Points on a hilly landscape, in no order, each with its height.
From any point a ball rolls to the lowest of the 2 points nearest to it. It stops when none of these is lower. Distance is the straight distance between rows; heights are no part of it.
tusu (h 3.54): [149 178 145  72 120 119 106 105  64  95 162 171 113 139  69 103 100 113
 196 134 113 143 131 162 108 164 129 157 179 167 129 145 124 135  61  90
 149 182 131 111  77 127 120 129  80  94 167 129  99  79 149 123 136  93
  23 119 103  74  79 172 177 116 106 116]
savo (h 3.47): [129 107 102 106 146 154 139 126 113 128 142  86  95 207 129 118 127  91
 162 102 129 137 132 167 156 122 120 167 147 166 200 128 121 149  90 144
 126 161 107 135 126 122 110 145 121 105 139 103 155 116 144 131 137  89
  72 124 125 130 149 115 112 102 113  81]
Gog (h 5.35): [118  96 111 108 103 105 141 117 121 163 141 146 171  87 130 116  91 107
 136 180 124 134 121 142 147 117 117  37 122 180 120 130 124 146 124 159
 130 155 161 199 126 186 127 122 120 149 131  83 159 179 136  93 145  90
 160 195 124 177 132 157 106  93 164 105]
migi (h 7.21): [145 177 159 113 117 132 101 104  86 167 127 152 125 137  82 130 134 187
 123  86 109 141 178 133 107 166 116 163  97 139 161 137 164 132 153 101
 144 137 117  88 138 112 117 175 110 116 151 137 143  98 158 147 116 158
  98 106 151  77 181 122 137 154 118 124]
sas (h 4.66): [109 121 132 148 120 133 130 141 175 125  84 149 138  91 141 122 138 123
 127 127 112 139 117 117 120 133 113  80  88 130  94 130 118  96 139 162
 124 135 133 161 133 159 133  97 125 154 117 128 152 152  94 100 147 118
 179 158 113 167 132 124 115 109 159 137]
dap (h 3.85): [145  75 101 112 115 160 151 134 128 143 159  92  94 180 133 137 125  83
 170 146 134 121 105 142 136  98 115 156 189 157 155 125 103 151  90 138
 112 152 151 148 112 135 123 131 127 130 130 106 147 142 129 115 157 118
  85 131 141 147  96 152 104 103 132  81]
Sud (h 3.94): [ 85 132 104 100 200  93 110 135 166  78 141 122 180  82 133  29  96  53
 161 126 147 147 177 163 181 141 156  57 125 133 164 111 109 153 128 155
 156 105  78 133 100 169 146  81 147 100 130 157 126 175 152 103 109  57
 172 128  44 147 140 122 134  84 132 178]
maniz (h 3.87): [123 168 125  90 155 110 129 156 121 175 166 123 177  75 124 115 114 143
 134 161 138 123 192 121 176 145 142  81 132 121 173 117  89 165 147 147
 143  82 120 123 110 148 162 152 138 119 120 178 168 187 192  91 125 134
 164 121  96 156 163 100 148 151 134 147]
bul (h 3.68): [100 139 147 192 129 155  98 133 169 131 104  74 114 183 148 127 174 132
  93  89 130 108 140  92 125 122 116 167 113  60 154 125 139 113 140 125
 129  65 107  88 151  88 119 144 183 144 113 151 141 128 131 157  94 177
 169  74 116 109 159  97 119 156 131 144]
Zovud (h 3.75): [107 101 128 166 127 116 151 116 119 121 113 120 112 116 152 167 144 134
  54 124 154 112  65 116 142  80 126 139  86  92  62 134 151 115 179 126
 100 127 144 148 159 103  91 150 137 151 139  95  65 129  51 150 102 175
 177 170 165 143 139 110  91 120  96 141]
kap (h 2.48): [137 147 145 154  98  87 128 117  97 107 117 183 146  70 117 181 127 204
  80 124 131 106 108 106  98 121 167 131 107 104  45 130 153 124 154  92
 115 145 151 108 139 123 127 122 122 133 137 134  73  92 124 134 124 191
 141 133 169 109 113 129 157 170 122 149]
figi (h 6.04): [145 118  57 100 133  59 184 108  85 133 155 143 160 109 168 164 117 159
  73 161 147 117 112 149 168 114 184 106 114 164 125 103 152 153 155 132
 116 127 129 145 185 132 164 163 115 103 118 125  92 118 160 119 147  81
 164 159 163 142 149 102 142 180  97 109]
kasa (h 5.83): [109 163 112 114 186  80 154 135 138 130 131 124 189  84 172  96 134 148
  82 127 146 125 163 120 186 138 163  98  84 115 155 122 124 131 165 140
 143  93  92 132 149 131 157 126 121  96 111 167 132 153 153 115 102  66
 207 156 107 149 181  69 154 148 106 160]
Reget (h 1.98): [144 111 117 169  55 149 122 100 108 166 150  97 104 181 121 200 134 161
 115 156 140  75  91  96  88  87 105 134 199  95 126  91 146 149 147 112
 104 101 172  97 168  86 143 157 158 189 104 127 113 118 140 151 142 206
 146  91 181 107 132 138 105 180 135  79]
Vuro (h 5.49): [134 154 149 153 100 143 105 154 160 137 104 135 138  96 111 149 129 155
 151 148 117 130 145  83  80 150 105 104 145  93 113 122  93 110 116 143
 140 102 142 112 109 128 156  95 140 153 113 182 169 140 138 115 153 185
 151  87 100 145 108 137 150 159 175 151]
leb (h 3.79): [130 112 127 122 159 182 124 139 152 110 129  85  86 220 123  97 133  68
 196  93 110 152 135 160 153 132 107 165 166 159 210 139  96 140  67 135
 125 172  96 120 100 135 115 113 134 110 137 131 176 117 147 130 131  84
  60  96  81 141 127 118 121  91 134 104]
Kosof (h 5.80): [120  93 147 172  73 171 105 101 154 125  69 111  73 188 136 149 169 133
 112  95 141 156 111 120  77 147  78 144  74 138 142 137 168  82 133 128
 136 147 110 135 177 114 118 142 139 155 107  90 159  76 108 158 123 124
 132 118 134 107 155 129  99 134 155 115]
gov (h 5.56): [133 108 107  93 115  94 138 114  90 137 170 141 169  92 108 110  70  92
 151 185 141 136 124 161 140 132 139  72 147 177 115 120 127 172  95 137
 148 157 153 174 100 186 121 123 121 128 143  89 121 155 163  99 157 102
  98 165 119 139  96 176 131 103 146 117]
nupiz (h 4.19): [141 160 141  81 148 140 126 146 122 175 152 124 151 107 100 111 105 129
 161 148 127 149 181 144 151 175 117 104 143 149 185 123  91 160 117 151
 144 133 117 124 100 161 141 144 128 121 132 158 189 175 194  97 137 121
 108 113  89 144 154 120 144 139 147 131]
pasib (h 5.54): [104 105  98  97 139  94 139 135 108 155 154 133 174  88 146  97 106 104
 112 162 152 120 131 142 196 108 146  47 126 154 125 124 121 147 152 152
 122 144 143 187 132 163 127 115 112 130 132  89 128 188 114 105 115  74
 188 203 126 189 150 123 103  87 127 109]
diro (h 1.75): [122 129  80 175 126 100 157 109 130  97 120  98 108 173 176 192 163 134
  72 140 142  83  77 124 140  87 158 160 127  87 132 103 165 154 144 111
 107  64 127 106 206  81 144 159 165 142 107 137  73 102 138 141 121 137
 192 116 152 108 152 103 118 202 104 119]
vig (h 4.39): [ 95 113 152 149 122 115 125 130 154 125  91 161 158  53 142 116 114 114
 103 139 126 137  98 124 145 107 122  42  75 131  61 150 131  91 167 155
 117 149 142 184 137 157 123  93 110 159 140 101 115 167  71 109 123 117
 192 196 133 183 137 118 103  80 139 152]
pif (h 4.53): [160 135 147 121 135 203 115 154 164 161 133  68  89 191 118 136 149 104
 180 135 111 143 156 113 117 148  68 158 178 132 209 132  83 131  96 150
 137 129 112  92 132 118 156 144 145 145 103 184 220 138 157 139 135 134
  94  55  86 133 147 115 137 154 166 114]
loke (h 6.08): [131 117 137 194  59 138 124 113 149 161 102 127 123 143 135 182 145 180
  94 133 120 126 109  83  71 129  80  97 107 137 118 114 127 115 153 146
 125 127 147 127 186 127 141 154 144 182  96 121 170 109 130 141 154 166
 180 137 132 143 170 116 109 164 174  95]
Lelig (h 3.16): [116 179 150 120 187  96 110 160 142 117 151 136 192  43 112  84 117 143
 130 130 138 111 190 113 170 140 181 111 111  64 120 129 111 139 144 116
 138  72 110 109  81 133 133 110 149 100 131 180 110 175 156 111 102 157
 146 103  95 123 115 107 161 120 111 209]
bev (h 4.65): [117 103  88  92 162 102 150 124  98 111 158 130 107 143 137 101 105  96
 116 104 150 140 105 178 149 106 164 140 130 150 108 130 134 140 118 131
 118 158 123 150 117 135  91 125 108 105 155  85  80 126 108 142 128  90
  76 170 142 128 102 135 107  82  98 117]
Leraz (h 4.15): [142  65  97 105  99 151 153 112 100 163 160 107  96 180 129 146 110 114
 132 126 125 130  98 153 149  86 102 134 161 184 143 143 124 154 108 140
 111 187 163 162 129 135  92 154 118 134 153  63 138 142 115 130 148 115
  76 170 164 144 115 162  87  78 123  54]
Nofa (h 4.68): [153  58 145 152  60 178 136 107 162 135  99 135  78 171 127 156 126 120
 142 137 111 149  69 103  64 114  58 119 147 178 110 153 117  91  92 134
 125 182 165 159 137 138 116 119 125 170 118  77 163 104  74 142 151 122
  87 147 156 132  84 188 106  90 175  80]
vun (h 6.19): [123 113 104 117 129 115 151  97  92 143 114 131 123 151 147 131 130 145
  83  94 142 143 122 162 144 136 130 131  72 174 154 127 172 129 162 143
 130 156 107 152 171 127 113 172 106 113 137  74 129 107 120 149 119  87
 132 173 162 124 199 101 104 127 105 100]
migu (h 6.34): [124  78  84 113  97 130 155  88  87 147 126 102  81 191 149 176 135 133
  90 119 144 137 101 166 138 105 118 144  94 167 147 126 182 130 148 142
 118 140 121 155 195 105 114 193 128 133 128  56 108  93 120 150 127 106
 131 161 177 117 172 122  80 133 100  79]
basu (h 7.64): [104 155 162 192 133 127 114 162 152 139 125 108 159  87 132 134 140 156
  91 120 110  92 137  76 160  86 134 135 129  46  98 123  91 118 165 131
 112  76 153 118 112 108  98 114 149 150 138 151 107 171  88 116 109 212
 207 119 118 158 142 104 118 119 112 150]
Sab (h 5.74): [146 155 137 144 101 153 121 149 155 186 119 124 139 122 118 155 133 163
 144 158 108 135 156  89  91 149  81  89 148 123 149 120  83 122 131 163
 138 111 143 114 142 133 163 138 140 160 102 178 207 154 158 112 165 168
 164 106  97 159 154 124 133 168 184 114]
zumu (h 4.38): [134  82 135 125  96 142 139 110 141 102  97 162  95 132 124 132 103 100
 150 148 121 162  67 135  76 129 105 109 143 176  75 159 117 104  71 128
 140 173 156 171 102 162 116  93 111 141 139  81 124 110  96 123 146 101
  78 178 131 126  46 199 121  91 170 102]
Turi (h 7.77): [ 96 155 144 183 119 121 109 160 165 128 108 128 167  42 137 139 120 145
 110 151 101  99 140  89 156  92 128  91 109  50  91 126  82 107 163 153
 125  79 151 138 126 124 124  83 136 153 120 159 104 165  98  85 136 175
 232 132  92 180 143 117 120 115 124 159]
zaneb (h 2.59): [175 142 111 101 102 148 126  93  88 111 131 120  90 193 105 180 125 132
 170 141 114 129 123 153  92 146  99 184 149 185 179 129 155 136  77 108
 152 148 124 103 161  96 162 159  99 110 120 128 139  63 162 135 145  89
  65  88 144  85 143 138 154 162 122  83]
kune (h 4.87): [118  85 105 123 148 124 148 139 138 110 130 130 107 121 141 108 127  79
 132 125 148 135  88 148 142  95 147 132 135 124  87 133 118 127 114 132
 110 141 135 160 104 143 104 102 123 124 143  96 101 152  90 126 133 117
 117 164 129 151  77 149  95  89 127 136]
tiri (h 7.50): [109 168 177 179 137 134 106 148 119 164 124 123 162 103 116 122 139 183
  91  83 114 112 167  89 137 126 136 149 110  64 108 135 129 127 173 112
 121  95 131  96 110 113  95 150 150 142 147 155 132 155 120 140  88 224
 154 113 146 125 157 103 135 128 116 145]
Mova (h 6.51): [144  93 102 115  85 126 147  97  81 159 142 130 102 154 125 183 126 156
 106 133 133 120 102 143 111 107 122 144 128 162 108 118 165 141 145 124
 116 143 152 134 171 111 120 171 124 147 128  80  99 101 122 144 146 157
 121 148 198 109 137 147 107 145 112  82]
meb (h 3.86): [115 133 123 108 165  91 148 108 122  67  94 162 128 116 133  75  95 106
 123 106 142 164 105 177 106 157 161 116  96 175 104 136 147 110  96 126
 153 181  89 158 124 168 115  87  88  95 146 111  93  98 138 137 134  49
  83 166 105 122 108 136 131 106 135 152]
lamab (h 1.31): [ 99 134 141 152 189 109 125 153 154  92 116 139 157  73 140  90 138 108
  96 107 140 121 116 125 169 111 167 134  92  69  73 135 117 104 157 123
 111 115 118 140  98 129  87  85 133 116 146 129  78 156  76 133  96 140
 161 149 115 139 109 101 126  88  99 197]
kal (h 6.87): [155 133 170 134  75 187  85  99  98 174 126 135  98 160  78 138 140 149
 164 106 110 150 144 114  91 154  54 158 151 159 158 146 136 110 125 105
 132 176 148 108 121 106 105 152 113 148 141 108 173  94 119 147 131 158
  70 102 150  94 147 157 129 118 137  91]
nuku (h 7.05): [168 195 179  96  94 158  85  99  76 166 135 168 118 136  52 138 131 183
 170 104  95 154 172 126  87 185  72 160 141 163 161 154 130 124 118  94
 155 166 133  83 105 106 122 169  90 129 156 145 165  96 149 140 118 151
  62  94 126  70 164 145 161 141 133 116]
puzez (h 1.79): [113 147 137 133 212  98 124 163 128  97 158 135 175  87 134  69 129 118
  85  96 140 109 140 136 193 116 195 148 105  66  85 133 125 124 169 102
 102 105 113 120  88 107  69 109 142  94 152 124  57 165  79 159  65 145
 127 145 136 119 115  93 129  73  60 191]
Kir (h 2.70): [112 180 133  82 211 106 127 164 142 131 164 117 178 105 128  62 121 135
 122 106 136 124 205 136 186 154 179 135 126 104 180 124  98 151 145 123
 135  73  84 104  84 132 132 139 150  77 136 173 131 183 172 133  84 120
 105  99  93 119 151  81 151 116  87 165]
dozug (h 2.96): [147 124 122 135  91  95 135 128  86 129 153 154 135  96 119 193 122 176
 103 157 134  89 100 109 111  96 164 134 161  98  54 112 140 148 146  96
 100 120 172 108 121 107 133 130 128 148 135 130  69 116 124 128 147 208
 132 126 184 116  84 145 144 165 109 128]
dadu (h 5.18): [152 135 145 126  95  96 148 102 134 140  83 185 165  80 132 150 110 181
 104 141 115 152 125 132  85 173 111  63  66 207 112 133 146 110 137 139
 150 169 123 155 162 178 160 125 102 139 108 112 166 116 160 105 155  84
 142 175 135 146 157 130 147 153 173 122]
besu (h 4.41): [137  88  88  85 123 114 157 102  73 144 167 140  96 143 125 134  87 118
 103 114 134 144  85 179 139  94 130 123 138 181  92 144 145 143 125 134
 116 179 156 158 131 133  85 158  96 132 167  51  80 128 105 137 141 111
  61 198 174 132  97 170  99  76 104  72]
sanu (h 5.25): [137  68 136 171  76 204 121 145 192 143 103  86  82 199 143 123 166 102
 155 117 111 137 112  85 102 105  66 126 154 118 160 121 118  93 117 155
 117 150 134 121 153 126 132 114 152 168 100 141 196 119  87 137 147 145
 151  82 117 150 120 141  94 114 175 108]
nol (h 4.11): [ 92 155 127 160 174 136 127 151 171 139 117  92 144 143 162 102 166 138
  87  90 125 118 163 103 179 121 132 151  98  93 168 127 111 125 159 145
 129  65 105 107 143 105 124 140 166 114 115 158 155 167 112 135  82 140
 199 116 100 143 183  77 128 138 114 145]
keta (h 4.49): [165 164 142  81 137 169 122 138 114 174 159  95 119 147  92 153 118 124
 176 157 112 140 167 141 133 175 102 150 171 159 197 128  82 163 100 142
 143 140 123 106 115 131 149 165 123 127 128 164 191 149 188 120 143 123
  69  84  99 126 154 118 150 161 141 110]
Zutup (h 3.08): [176 191 132  77 105 142 107  83  66 100 151 150 102 173  69 150 114 131
 205 124  97 138 136 158 105 159  94 174 170 195 176 145 142 134  53  96
 159 176 124 102 124  95 146 165  69 108 158 133 135  65 150 129 137  79
  31  92 118  77 133 141 173 135 108  98]
Mit (h 5.16): [133  86 120 118  91 126 151 109 155 144 107 151 146 131 133 138  94 111
 133 172  96 152 106 147  97 137  93  58 113 212 122 147 130 126  90 165
 134 175 152 189 136 198 132 121 120 157 125  76 175 148 130  95 162  64
 125 199 120 167 126 167 106  98 182  85]
Femev (h 3.61): [ 80 147 118 111 202 114 103 157 176 107 127 123 182  69 142  45 122  88
 126 118 128 134 184 130 221 128 149  63 109  96 153 131  94 117 157 151
 137  92  94 127 111 133 141  76 156 104 125 150 131 199 116 101  84  77
 218 144  65 170 158  92 127  72 112 174]
diti (h 3.42): [113 115 130 148 131 105 147 101  77 131 120 142 121 118 138 161 132 161
  45 108 148 126 100 147 142 109 152 143  72 101  70 139 193 123 192 113
 108 133 132 128 170  96  90 170 136 144 155  87  47 106  79 170  89 174
 151 164 191 108 156 109 100 129  75 139]
nomiv (h 4.09): [102 110 127 142 151 110 157 128 131 125 112 136 144  84 159 130 134 118
  66 133 149 122  85 122 173  90 131  91  73 115  80 147 128 103 185 138
 105 141 144 177 152 123 106 124 116 140 140  97  88 158  50 132  97 122
 198 199 142 182 156  93  91  88 110 142]
gipa (h 5.60): [123 159 115 113 151  98 154 130 156 139 101 140 158  95 159 116 125 141
 119 131 124 145 159 130 135 163 129  89  83 147 159 121 125 128 134 162
 152 105  90 133 155 154 184 124 126 113  98 186 184 137 179  89 145  70
 195 136  82 152 166  98 156 168 157 148]
kimip (h 6.01): [152 104 127 148  79 165 140 129 154 182 116 112 122 163 136 155 139 149
 138 147 101 143 127 103  97 143  66  97 131 176 160 119 111 124 126 167
 124 154 147 143 166 151 142 157 134 164  97 125 217 136 133 119 166 126
 152 137 122 162 159 133 112 139 173  78]
nika (h 5.86): [106 130 137 206  81 145 125 134 186 132  83 118 120 138 155 158 158 153
  89 118 100 122 104  74  93 117  89  97  96  94 116 117 113  93 153 166
 129 103 135 126 188 125 145 134 148 180  95 152 167 117  98 127 151 152
 224 127  93 168 170 106 107 149 172 112]
neme (h 4.55): [130 146 159  97 168 134  96 176 135 124 180 116 141  99 101  92 134  99
 174 136 128 109 172 114 148 130 164 156 190  69 128 126  85 153 131 102
 102  72 131  92  34 122 120 115 157 107 138 158 109 165 143 126 109 188
  71  72 114 108  64 128 139 124  97 170]
miz (h 5.77): [112 134  74  87 175  63 156 139 107 128 168 114 186  96 172  90 113 114
  99 156 166 113 151 138 213 123 179  79 124 132 152 107 118 151 158 141
 129 106 111 156 144 138 152 129 114  98 114 122 100 160 139 116 107  53
 186 178 114 169 164  86 135 122  93 135]
sis (h 5.72): [144 124  91  80 126  63 144 124  81 123 178 149 182  71 110 111  76 110
 140 187 160 118 139 155 153 139 171  77 133 166 125 101 142 174 111 126
 141 150 137 151 123 181 146 137 118 101 131 118 102 141 188  94 158  95
 104 136 123 129 106 153 164 145 128 149]
ravol (h 4.86): [141 152 154 122 128 133 106 163 125 132 170 115 134 107 114 146 135 133
 156 160 127  90 141  90 119 113 153 156 200  68 111 114  97 148 129 100
 107  70 154  86  69 105 139 117 150 126 125 173 104 144 143 124 129 208
 101  68 140 114  77 130 148 169 113 153]
Vuk (h 2.69): [129 127 147 139 118 158  90 117 123 104 136 102  79 186 130 140 156 116
 138 116 138 100 124 122  95 111 130 205 167  78 132 126 174 126 126  83
 123  83 122  75 114  67 129 121 148 129 115 144  83  81 122 164  96 172
  83  55 167  63 101 140 133 154 102 131]
Ber (h 5.88): [149 125  85  85 121  69 163 123  73 156 176 147 179  81 135 145  97 151
 107 181 145 115 144 149 167 128 178  82 125 163 128 103 141 164 142 132
 126 134 144 155 143 158 158 157 111 113 127 114 110 144 186  96 154 102
 140 155 154 143 141 124 151 155 117 115]
seb (h 2.77): [113 110  89 135 160 113 149 159 167  90 114 107 128 112 163 120 146  83
 134 143 135 113 104 133 150 102 154 145 124  97 110 119 106 124 121 136
 113  82 122 140 127 133 145  98 134 109 106 140 104 141 104 109 145  99
 176 134  98 161 104 116 111 127 127 160]
mur (h 4.18): [157 138 146 116 149 195 108 136 158 109 115  74  71 217 123 130 147  83
 198 118 119 145 148 137 107 154  83 192 163 137 211 138 113 122  76 123
 151 130  94  94 124 106 158 128 128 117 107 170 185  91 155 144 117 100
  60  46  91 103 137 114 146 132 149 117]
doz (h 2.14): [137 117 151 113 128 160  97 125 110 103 155 125  67 172 119 124 143  93
 174 116 135 117 118 129  97 111 118 206 196  99 123 138 147 123 114  83
 120 119 133  87  75  72 121 106 122 112 127 135  93  81 102 149 111 153
  49  77 166  68  64 161 142 115  95 118]
lotoz (h 6.70): [152 123 145 117  79 146 109 101  77 150 144 157 100 143  90 157 130 156
 147 121 120 126 119 126  88 132  98 160 153 151 107 137 150 127 132 100
 127 158 160 110 121 103 111 145 106 139 142 102 123  88 116 144 138 169
  81 125 184  83 109 166 133 130 117  90]
roli (h 3.51): [117 165 132 120 147  97 114 157 121 150 158 135 190  39 120 118 112 148
 132 168 141 104 176 107 174 124 160  87 127  87 126 117 106 155 150 125
 134  73 137 121  99 146 149 129 138 119 126 168 126 174 163  91 129 172
 178 115 104 148 135 117 154 144 125 174]
zaloz (h 1.92): [118 140 153 156 132 105 127 138 129 107 102 166 150  63 121 133 128 152
  98 119 136 123 111 111 116 124 153 127  88  92  51 135 137 111 154 116
 118 137 132 139 108 133 109 101 116 137 136 127  92 131  93 130 124 166
 148 156 144 130 108 119 137 123 120 174]
zove (h 2.35): [117 129  84 151 157  92 163 143 145  89 129 104 136 124 179 154 155 116
  91 145 139  98 102 122 151  91 168 160 113  96 118 114 124 135 135 123
 112  71 123 125 165 112 147 128 142 106 108 152  88 117 119 121 135 112
 189 127 125 144 133  94 124 171 111 154]
satu (h 6.03): [109 122 133 155 122 135 136 109 140 144  87 129 121 149 146 129 154 149
  85  85 138 148 127 131 120 146 113 131  55 151 142 133 160 112 165 144
 132 141 101 145 172 134 117 157 123 131 125 101 157 110 114 148 113 112
 161 151 138 132 196  97 108 139 132 121]
bok (h 3.22): [111 132 138 176 113 156  92 106 140 113 105  71  90 212 150 150 174 126
  95 106 143  99 123 122 115 117 137 189 128  51 146 119 192 111 128  94
 127  55 106  80 159  65 124 143 178 142 109 129  82  99 152 168  81 157
 132  63 146  70 133 113 110 167 103 137]
gok (h 2.78): [134 106 142 119 151 162 114 136 133  77 131 127  72 176 119  97 127  59
 199 115 131 145  98 146 105 118 125 182 196 124 126 145 103 120  66  99
 131 152 126 120  62 118 118  76 125 111 137 126 110  94 114 136 128 109
  45 106 112 103  36 169 139  90 127 119]
gagu (h 4.27): [118 159 185 106 169 146  82 160 140 116 145 151 134  94  85  60 120 110
 181 111 123 141 177 119 128 161 150 150 162  79 118 140  97 135 117 102
 128 120 115  92  26 136 102  93 137 100 152 157 122 151 141 130 102 169
  67  90  90  91  59 143 155 105 118 177]
Totik (h 5.55): [125  75 132 159 116 166 127 133 172  99  84 105  70 177 146 129 165  93
 140  93 139 139  85 116  95 114 103 165 121 119 122 131 136  96 112 132
 124 137 115 136 131 120 121 105 136 139 113 110 141 100  81 151 129 129
 127 111 132 124 106 139 104 115 149 127]
kaze (h 3.01): [159 108  91  99  95 154 132  81  81 132 147  92  75 212 118 173 125 116
 161 125 121 129 117 171 122 119  96 178 149 184 192 133 169 141  88 130
 136 155 126 129 168  93 130 176 109 123 130  88 134  75 146 132 151 100
  66 115 162  92 148 137 113 125 102  67]
rigop (h 3.96): [125 155 162  90 141 119  95 141  92 110 163 172 127 101  80  73 110 110
 174 120 131 140 150 145 119 156 160 148 163 110  99 137 120 141 110  89
 128 156 131 106  49 143  99 108 105  98 164 128  90 117 141 128 121 143
  51 122 121  79  58 165 153 103 103 151]
Dosar (h 3.20): [126 117 135 122 148 131 122 142 143  64 104 146 100 129 122 106 129  91
 185 129 141 146 102 134  85 148 143 158 147 117  98 132 116 112  76 110
 138 137 118 130  79 138 130  69 117 103 128 139 113 102 119 129 133 109
  86 113 109 107  45 163 152 119 144 151]
zir (h 5.57): [107 100 124 185  80 188 116 162 201 154 102  90 103 174 154 127 174 124
 123 110  88 125 125  64 127  95  76  99 132  89 154 109  94  87 143 175
 112 116 138 113 171 123 138 125 161 173  98 160 197 141  83 126 149 151
 212  96  90 180 156 123  88 125 165 117]
bozil (h 2.29): [104 159 133 115 232 112 117 160 156  97 145 116 165 125 134  39 140 118
 110  62 132 121 179 144 189 142 184 162 109  89 151 130 115 132 147 114
 120  90  79 106  85 112  95 119 155  64 145 142 102 165 122 161  67 115
 100 111 104 116 138  77 138  85  70 175]
pimo (h 5.19): [151 140 144 142  96 140 108 156 145 112 128 119 121 114 113 171 136 141
 169 180 133  99 114  79  72 123 126 138 203  83 106 114  95 123 103 115
 130  88 154 100  93 105 171  90 141 139 107 185 127 123 142 122 150 188
 120  62 115 129  74 153 161 184 164 148]
Rubeb (h 4.95): [128 112 140 140  91 130 136 116 181 130  67 168 143 103 132 139 112 134
 139 151  89 164 119 130  76 173  83  44  82 192 109 134 135  94 111 170
 145 164 134 165 142 185 157 105 124 163 104 112 186 136 120  90 165  78
 147 172 111 161 135 148 129 119 196 115]
nubev (h 4.12): [128 104 121 106 118 100 150  99 121  80 103 161 119 131 126 111  77  93
 130 147 126 169  84 179  91 141 130  98 110 206  86 156 138 115  59 131
 161 182 127 174 118 180 118  97  97 119 147  80 103  99 132 121 149  49
  70 185 112 130  77 184 125 101 163 110]
vidi (h 2.64): [149  93 121 143  71 142 137 124 106 165 162 108 108 138 124 186 118 150
 124 158 137  81  93  94 101  76 114 140 205 109  88 103 117 148 140 116
  97 114 185 126 118  99 126 136 137 176 123 117 109 136 107 131 157 207
 134 120 191 129  88 161 100 146 127  92]
Kunug (h 1.05): [139 133 102 171  98 116 135 114 129 110 122 113 112 164 146 203 157 149
 100 144 140  84  86 103  92 101 141 150 151  96 122  98 148 150 124 105
 117  88 143  90 188  92 165 141 153 150 100 152 108  98 159 137 140 165
 167  93 152 108 135 117 137 213 141 109]
baz (h 5.38): [146 141 116 116 118  96 168 109 123 161 104 152 161 104 148 141 118 167
 105 140 119 147 143 135 117 170 118  78  84 199 162 119 138 130 146 157
 150 149 103 156 166 162 173 149 105 122 103 134 182 126 183  99 154  66
 164 168 118 151 186 107 146 172 154 108]
dafa (h 3.21): [ 87 132  96 128 175  96 128 151 165  93 116 119 169  54 161  95 128  87
 128 163 130 112 138 125 192 108 151  95 100  84 120 124 104 119 148 145
 124  73 122 144 141 137 146  83 136 106  99 147  99 156 108  95 128  78
 227 149  75 178 134 107 122 108 113 175]
Vizuv (h 2.56): [125 154 131 116 172 103 127 130 117  94 134 147 128 118 125 107 140 146
 113  92 130 123 141 143 122 142 178 183 101 102 110 126 160 128 133  98
 125 117 103 100 122 112 116 126 122  81 142 141  85  98 128 153 108 125
  88 106 149  82 111 116 151 145  94 165]
pinu (h 4.94): [150  67 148 163  70 210 127 123 168 142 103 113  77 203 123 124 141  94
 175 120  99 160 101 101  91 121  55 118 167 164 155 145 112  97  90 142
 123 201 145 143 136 139 116 105 138 162 123 104 196 118  81 138 149 118
  86 109 131 139  96 177 111  80 171  87]
Per (h 2.01): [139 140 113 114 141 122 137 107 114  92 105 129  97 163 128 131 138 133
 133  97 131 140 127 154  94 152 140 183  97 153 157 126 163 120 106 113
 143 137  96 116 155 113 135 140 103  87 128 128 126  72 146 150 131  90
  91 103 144  89 141 125 141 158 120 126]
keso (h 3.56): [112 143 147 120 169 112 126 129 150  57  86 173 130  95 117  73 116 107
 153 104 140 167 124 152  97 172 160 127  98 126  93 134 136 108  93 120
 153 151  94 137  92 162 119  64 111  99 142 139 107 110 133 126 122  83
  98 132  95 106  77 144 151 113 146 185]
sosan (h 3.05): [126 135 121 109 142  97 134 114  72 139 150 156 136 120 119 128 126 168
  88  95 131 120 136 154 148 122 174 160  96 116  96 126 178 138 171 103
 107 131 125 110 148 107  96 161 115 120 159 106  64 102 105 164 109 158
 112 141 192  87 146 120 127 128  68 135]
dizu (h 7.36): [125 187 186 130 149 127 111 137 109 176 120 158 159  89  96 104 122 204
  96  77 116 127 193 107 128 166 138 140  88 104 124 141 136 129 171 107
 144 120 110  89 108 125 116 153 121 122 151 168 151 141 157 144  92 191
 124 114 147 103 176 106 148 132 122 150]

Two balls start at each pair of points below. Name the first point that both come to, or write -.
Ber, figi => Gog
nika, tiri => sanu
basu, vig => -

Call two points neighbours if one is among the 2 nearest of the other. Go from one point of each pair to the other, from neighbour to neighbour, staying as low as possible. Name the highest point that can't be avoided.
Per, lamab => pif
lamab, Kunug => dozug
doz, lamab => kasa
